Each scene shows the same named points in several views. A view is turned or mirrored, shifted and resized as a whole, has a little noise and may leave points out.

Scene 1
View 1
k_840: [-13  55 -16   2 -24 -11  -8 -34  10   9  11   5 -28 -11 -32  20 -22  -2
  30   2 -22  10  15  -6   4  -7  26 -13  37   9  -5  13  -9 -15   4 -13
  22   8  -6 -40  27  21 -31 -36 -11]
k_925: [ 12  25  -2  -8 -14 -26   9 -19  -2  34  22   9  -1  -9 -29   8  -5 -23
  16 -13 -11  25  33   1 -13  28   4 -15  18  -1  18  11  -3   8  -1 -31
  -2  14  -2 -18  -3  31 -21  -9  -6]
k_69: [  5  36  -3  39 -20 -18  18  27  14   4  10  31  -4  -7 -21   5  10 -37
  -2   7   2  54  14  -1  -3 -25 -26  -6  11 -25  28  -2 -20  -6  11 -66
   4 -12   3 -14   5 -39 -43   4  -8]
k_928: [  1  36 -10   3 -17 -20  10 -19   6  15  20  11 -11  -6 -24  12  -9 -13
  13  -3 -13  28  18  -5  -2  -1   5 -15  25  -6  15  15 -13  -5   5 -36
  -2   9  -1 -26  11   5 -29 -16 -10]
k_200: [  4  47 -10  13  -1 -26  -8 -17  13  16  21  12 -12   1 -35  21  -8 -25
  21   5 -14  27  12  -3  -7   7  10 -19  16 -10  15   8  -3  -8   5 -37
  14   9 -13 -36   3  10 -34 -12 -11]
k_323: [ 11  18   1  -4 -28 -16  14  -4  -2  25  16  21   1 -13 -17   2   0 -19
   5 -14  -9  28  22   8  -9  12  -5  -9  11   1  16  14 -11   2   6 -32
  -2   2   6 -19   4  16 -32  -2  -6]
k_827: [  2   4   8 -24 -84  18  13  -8 -14  20  -6  26  -7 -41   7 -14 -10  10
  -6 -23 -19  21  16  38  13   2  -7   7  21  29   1  33 -30  -7  16 -14
   3  -8  36 -28  32  12 -37 -15  -8]
k_29: [ 17  11  -7 -22   3 -34  20 -37  -2  39  47   3   9  10 -23  16  -1 -16
  14 -25 -19  16  21 -11 -19  34  15 -33   5  -6  21  20  -6  13  -1 -29
 -22  23 -13 -16  -5  42 -18  -2  -3]
k_316: [ 18  -2  -3 -17  -2 -21  -5 -12  -4  40  38  15  17  -1 -20   0   9 -20
   3 -32 -23  16  -5  15 -27  53  13 -27 -30  -2  21  27   0   7  13 -24
   5   2  -8 -27  -8  41 -43  21  -2]
k_88: [  5  36 -15  -9   0 -19  -6 -44  17   2  33   8  -8  16 -19  15 -14  -2
  11 -10 -26  21 -20  -4  -4   6  24 -34   3 -13  15  36  -9 -14  18 -31
   2  12  -6 -55  14   8 -48 -10 -26]
k_627: [ -1  16  -9   9 -37  -7  43   0   0  14  23  23  -3 -15  -4   0   5  -6
  -4 -15 -13  31  21  -8  -4 -21  -6 -10  15  -5  19  12 -30  -1  10 -37
 -21  -4   2   1  21  -8 -30  -3   3]
k_905: [  7  31  -4   1  -7 -18 -19  -9   7  24  18  16  -2  -4 -31   9  -5 -24
  16  -8 -16  24   4  11 -12  27   9 -20  -1  -3  13  17   2  -5  12 -30
  21   3  -4 -41   0  21 -43  -2 -11]
k_737: [  2  41  -7  48  -9 -22  13  35  12   9  13  31  -3 -11 -29   8  11 -41
   4   6   3  49  17  -6 -11 -17 -18  -4   1 -24  25  -8 -13  -6   9 -59
  12 -16  -7 -11   1 -30 -43   9   0]
k_981: [ 14  12   3 -20 -18 -18  -1 -18 -11  47  22  10   4 -16 -28   6  -4 -20
  16 -25 -18  11  27  12 -17  47  12 -15   5  13  12  16   1   8   1 -16
   5  12  -5 -20  -2  54 -25  -3   2]
k_521: [  0  27 -10  13 -26  -8  16   1   4   9  17  22  -2 -11 -17   3   2 -16
   3 -10 -12  35   8  -3  -4  -8  -5 -11   6 -10  18  15 -18  -7  13 -39
   1  -4  -1 -17  12  -8 -42  -2  -4]
k_728: [  0  23  -3  17 -38  -3   6  13  -1  16   6  28  -3 -26 -19   0   4 -16
   2 -13 -13  29  11  13  -7   3  -3  -1  -1   2  10   8 -14  -9  13 -31
  19 -16   5 -18  14   0 -43   3   1]
k_361: [ -8  41 -11  14 -15 -14  -4   0  -1  23  17  15 -10 -21 -35  14  -2 -19
  20  -9 -19  14  16  -3 -14  14  22 -11   2   4   0   1  -2  -7   8 -21
  28  -6 -18 -17  13  24 -36  -8   7]
View 2
k_88: [ -7  31  16 -10  16  14 -15 -25  18 -23  -4  32 -17  20  15   8 -23  18
 -15  31  -1   0  27  -6  -8  -6 -11   6   2  17  27 -45  13  -2  26  -7
  -6 -12   8  42  17  11  25 -43 -24]
k_323: [  3   1  -8  -4  10  17 -23 -13  20 -31  -4 -17   3  40 -11 -11 -16  21
   0   7   5 -26  37 -21 -10 -11 -18  -7  -1  11  14 -26  17  14  13   9
  -2  -9  12   9   0   2  12 -17  15]
k_981: [ 16 -11 -33   0  11  38 -26 -15  18 -27  -3  -4  -4  44   3  -8 -18  26
   4  10  -2 -30  35 -14  -9 -18 -24 -19  16  12  42 -21  29  23  13   7
 -12  -1  -6  10   4  12   0 -23  23]
k_728: [ -9   2  -7   5   0  18  -8  -5  29 -34   6 -21  14  25 -18 -12 -13  14
   6  23   9 -30  23 -27 -10 -13 -18  -4 -18  11 -18 -21  11  12   7   3
   0 -16  23   5  10 -10  17 -14  19]
k_928: [  9  11   6  -5   9  20 -11 -12  29 -24   0  -6   5  17 -17  -1 -26  10
 -10  18  -7 -11  35 -18  -3  -8  -7   2   1  26   2 -34  10   7  19   3
  -6 -13  12  18   4  15   9 -30  -9]
k_737: [-22  25  21  -5  16  13  -3  -7  55 -32  10 -43   3  14 -31  -7 -18  24
  -7  10   7 -17  30 -30   2   7  -8  19 -42  17 -48 -36   5  18   4  10
  -4 -11  45   7   0 -15  28  -7  18]
k_69: [-19  27  31  -8  13  -3  -3  -3  46 -30   2 -43   9  11 -38 -10 -20  16
 -10   7  10 -18  34 -32  -1   6  -6  23 -42  19 -48 -41   0   9   8  11
   6 -19  50   5   0 -11  29  -8   5]
k_627: [ -7  -4  17 -11  -7 -17  -6  -6  10 -27   2 -17  19  27 -32  -2 -13   7
   5   0  -7 -23  35 -37 -13  -1  -2  -1  -1  12 -21 -10  -8   2  18   1
  -4 -23  21  16  -6   8   8 -28   2]
k_925: [ 16  -1 -12  -2  16  31 -19 -12  27 -25  -2 -16   0  35 -11  -3 -21  21
  -6   3  -6 -20  40 -18  -1  -8 -14  -9   6  20  22 -28  21  20  12  10
 -11  -4   3   9  -2  16   0 -20   9]
k_200: [  2  22   1   0  19  38  -5 -18  44 -24   6  -3  -6  11  -6   4 -26  20
 -14  29  -3  -2  28  -8   2  -9 -12   6  -8  26   2 -41  18  15  12   3
 -12  -2  13  20  15  11  15 -25  -3]
View 3
k_928: [ -9   0 -14   8   2 -10   7  -6 -10 -26   1  -2 -31  -3 -13   8 -14  -5
 -15   4   3   6  10  18  -2  -1 -10   6  -6 -12  -7 -12  -4 -10   7 -23
  11   3  16   4  -3  -4   5  -8  -4]
k_361: [ 12 -16 -11  18   9 -10 -10   4 -10 -30   4 -20 -23 -13  -8  20 -21   6
  -7  -3  -5   0  21   7   0  -4   5   1   0 -11  -7  -3   3 -20   1  -5
   1  -5  28  13   6  -7  16 -13  -5]
k_316: [  5 -24   9  28 -19 -17 -27  10 -41  13  11 -15 -13   1  -6  -1 -13  11
  -6 -11   9  18  27   9  13   5  19 -11 -17 -17   0  -4 -19 -18   7  -5
 -12   2   2   6  -7  13   1 -11  -4]
k_200: [-11  -1  -5  11  -1  -4 -11   3 -14 -25  15 -17 -31  -4  -8  14 -15  -3
 -16   0   2  -2  14  16  -3  -4 -18   3   4 -12 -13 -11  -4 -18  12 -11
  10   3  11   5   2   2  15 -12  -2]
k_728: [  7 -10 -22  19  12 -14  15 -19 -15 -27   3 -17 -29 -13  -3  33 -18  -2
 -20   2   0  22  22   0 -13   7  18  -5 -15  -4  -8  -2   9 -12  -5 -11
   0   5  14   4  11  -3  -6 -15  -3]
k_925: [  0  -9 -16  12 -12 -15 -11   0 -22 -15  -1  -4 -21  -2  -8  -1 -20  -5
 -15  -7  -1  -1  16  16   6  -8   0  -4  -3 -13  13 -13   0 -13   6 -28
  -1   4  23  -6 -14  -3   1 -12  -6]
k_627: [  3  -6 -22   3   6 -23  38 -19  -6 -27  -8   8 -34  -8  -7  15 -14  -5
  -5  18   2  27  14  11  -3   6  12   4 -25   2  -2 -18   2  -6   5 -24
  10  -1  21   8 -10  -1 -16  -2  -5]
k_521: [ -5  -3 -15  11   6 -15  21 -15 -11 -23   5  -8 -32  -6  -6  21 -15  -4
 -15  12   5  23  16   8  -6   7   5   2 -17  -1 -12 -13  -2 -11   6 -17
   9   1  10   6  -2   4  -7  -9  -2]
k_323: [  5 -12 -14  19  -7 -19  -2  -7 -24 -12   0  -7 -21  -2  -8   8 -17  -1
 -16  -5   3  14  19  10   0   2  12  -7 -15 -11   6  -9   0 -13   2 -22
  -4   5  15  -4  -6   3  -5 -14  -4]
k_827: [ 18  -3 -38  25  14 -25  35 -38 -16 -30 -18  15 -24  -5 -28  12 -11  -3
 -30 -17   3  27   7  12  -5  13  31  -9 -35 -21  15  15   9   7 -22 -33
   2  35   4  -6  24 -29   1 -10   0]
k_840: [  2   0 -13  10  15  -1   1   2   3 -45   2   0 -29  -7 -24  11 -13   1
 -13  -8  -4  -8   2  25   0  -7 -18  12   9 -24  -9   4  -1 -11   0 -14
  19  11  17  14  14 -21  37  -7   2]
k_29: [ -1 -16   3  11 -24 -20 -16  14 -27   0  -1   9 -17   6 -10 -22 -14   3
   1  -5   5   4  15  25  23  -9   1   1  -9 -19  12 -17 -16 -16  15 -25
   0  -2  21   2 -27   5   3  -4  -7]
k_905: [ -3  -9  -5  23   0  -7 -18   2 -26 -13  12 -21 -24  -6 -10  15 -17   3
 -21 -10   5   6  19  10  -2   2  -1  -5  -1 -15  -7  -2  -7 -17   4 -10
  -1   8   5   3   5   0  12 -14  -3]
k_981: [ 13 -18 -10  23 -13 -19 -24   4 -29  -9  -4  -5 -11  -1 -13  -9 -20   3
 -13 -18  -1   1  20  15  12  -5  13 -10  -8 -21  22  -3  -4 -17  -3 -25
 -12   8  23  -4  -6  -8   9 -14  -6]
k_737: [-16  -4 -19   5   9  -9  18 -16 -11 -25  15 -34 -41 -14  12  44 -24 -12
 -22  26   2  18  26  -6 -23   6  -4  -3  -4  16 -24 -23  11 -19  13  -8
   5 -13  20   2  -8  18 -22 -18  -7]
k_88: [-14   1   9  14  -2  -5  -3   8 -16 -13  14   1 -28   6 -22   3  -3   7
  -9  -5  14  16   5  22   6   4 -13   7  -8 -22 -23  -2 -23  -8  11  -6
  17  13 -11  17   9   3  20   1   2]
View 4
k_316: [ 15  -8   8  -6  14   8   4  33  10 -12  -4  13  34  15 -11 -21 -10   1
  24  -6  -2  -8  -6  27 -13 -36   9 -31 -19   6  10   2 -32  -3  31  -4
 -10 -15  23   6  -2  -1 -16   2   3]
k_737: [ 25   3  -4   2  11  33  -2  23  -4  11   5 -44   2  25 -32   5   8  27
  -4  -5 -13  -8 -10  -9 -16 -10  16   4 -10   7  11  26 -27   0  -8 -15
  -7  -8   9  38   3   9 -28 -26  -4]
k_361: [ 36   3  -9  -1   3  25  12  33  -5 -11   5  -3  -1   7 -11  -3   5   6
   4  -6  -8  -1 -21  12 -14 -30  -3 -15 -27  15  -3   5 -22  -9   2  -2
  -7  -6  -5  18   8   5  -2  -2  16]
k_827: [ 31 -29   3 -26 -19  20  19 -15  15 -13  34   0 -29 -18 -11   0 -32  16
 -13   2   4  19 -14  16  22 -32 -31  -3  10 -33   9   9 -23   9  -2  -6
 -17   0   3  26   2 -13 -15 -18  23]
k_905: [ 17  -4   2 -12   9  23  11  26  -3  -9   2   1   9  16  -5  -7   0  12
   4 -11 -12  -7 -13  18 -12 -28   1 -25 -19   4   9  12 -18  -9   9  -8
  -5 -15  16  14   1   7  -6   4  13]
k_323: [ 25  -7   5  -3   4  13  10  16  12  -9   7  -6  10  12 -17 -10  -9  15
   7  -3  -8  -3 -12  14  -8 -29  -6 -12  -5  -4   9   9 -26   3  10  -9
 -11  -9   9   8   3   0 -15 -12   7]
k_29: [ 33  -3   7  18  15  -5   2  22  27 -10  -4  13  33  22  -6 -16  -2   8
  14  -1 -12 -21 -20  25  -5 -29 -11 -16  -1   9   7  -5 -21   4  24  -4
  -3  -8  11 -10   9   6   2  -4   6]
k_981: [ 27  -6   5  -2   6   7  17  20  15 -20   1  13  17   9  -6 -16  -8   6
  14  -7  -9  -1 -19  22 -13 -41 -16 -21 -13  -1   1  -1 -23   5  10  -7
 -12 -13   4 -16   2  -1  -3   0  13]
k_928: [ 32   0   0   2   3  16   4  14  10  -8   7   1   0  15  -4  -1   1  18
  -6  -3 -13 -12 -21  17   0 -22 -15  -9  -3   5   7   5 -14  -5   5  -7
  -2  -7   5  12   9   8   6  -6  16]
k_925: [ 28  -2   3   5   9   7  11  16  15 -12   1  -2  13  18  -9  -9   1  17
   3  -6 -15 -10 -20  14 -10 -29 -14 -13  -6   0   6   5 -19   5   6 -10
  -7 -11   6  -7   7   4  -1  -8  11]
k_840: [ 37   6  -9  -2  -1  28   9  19  -2 -11  15  10 -15   6   8   8   7  13
 -15  -7 -17 -10 -30  19   5 -22 -20 -13 -11  14   0   3  -5 -16   1   1
   5  -5  -2  25  13  12  20   6  31]
k_88: [ 19  -4   5  -4  10  19  -9  22   1  -2   9  13  11  19   6   0  -1  10
  -1  -3 -12 -22 -14  29  11 -18   1 -24  -5  13  15   7 -10 -20  27   1
   7  -7  25  37   7  10   7   9  18]
k_69: [ 23   0   0   1   8  33  -6  15  -1  14   9 -47  -2  24 -29   7   6  32
 -10  -1 -13 -12 -10  -6  -8  -4  13   8  -2   0  15  30 -24   0  -5 -16
  -5  -6  14  43   5   9 -27 -29  -2]
k_521: [ 31  -7  -2  -2   5  22   0  16   4   1  12 -17   1  11 -19   2  -5  19
  -5  -1  -6  -9 -12   9   0 -17   1  -2  -4   2  10  12 -24  -2   8  -6
  -6  -3  11  36   7   5 -16 -17   7]

In a view up to two points have been moved. Name them for each view, in the order of its rows, or write none.
view 1 | k_323, k_316
view 2 | k_728
view 3 | none
view 4 | k_827, k_928
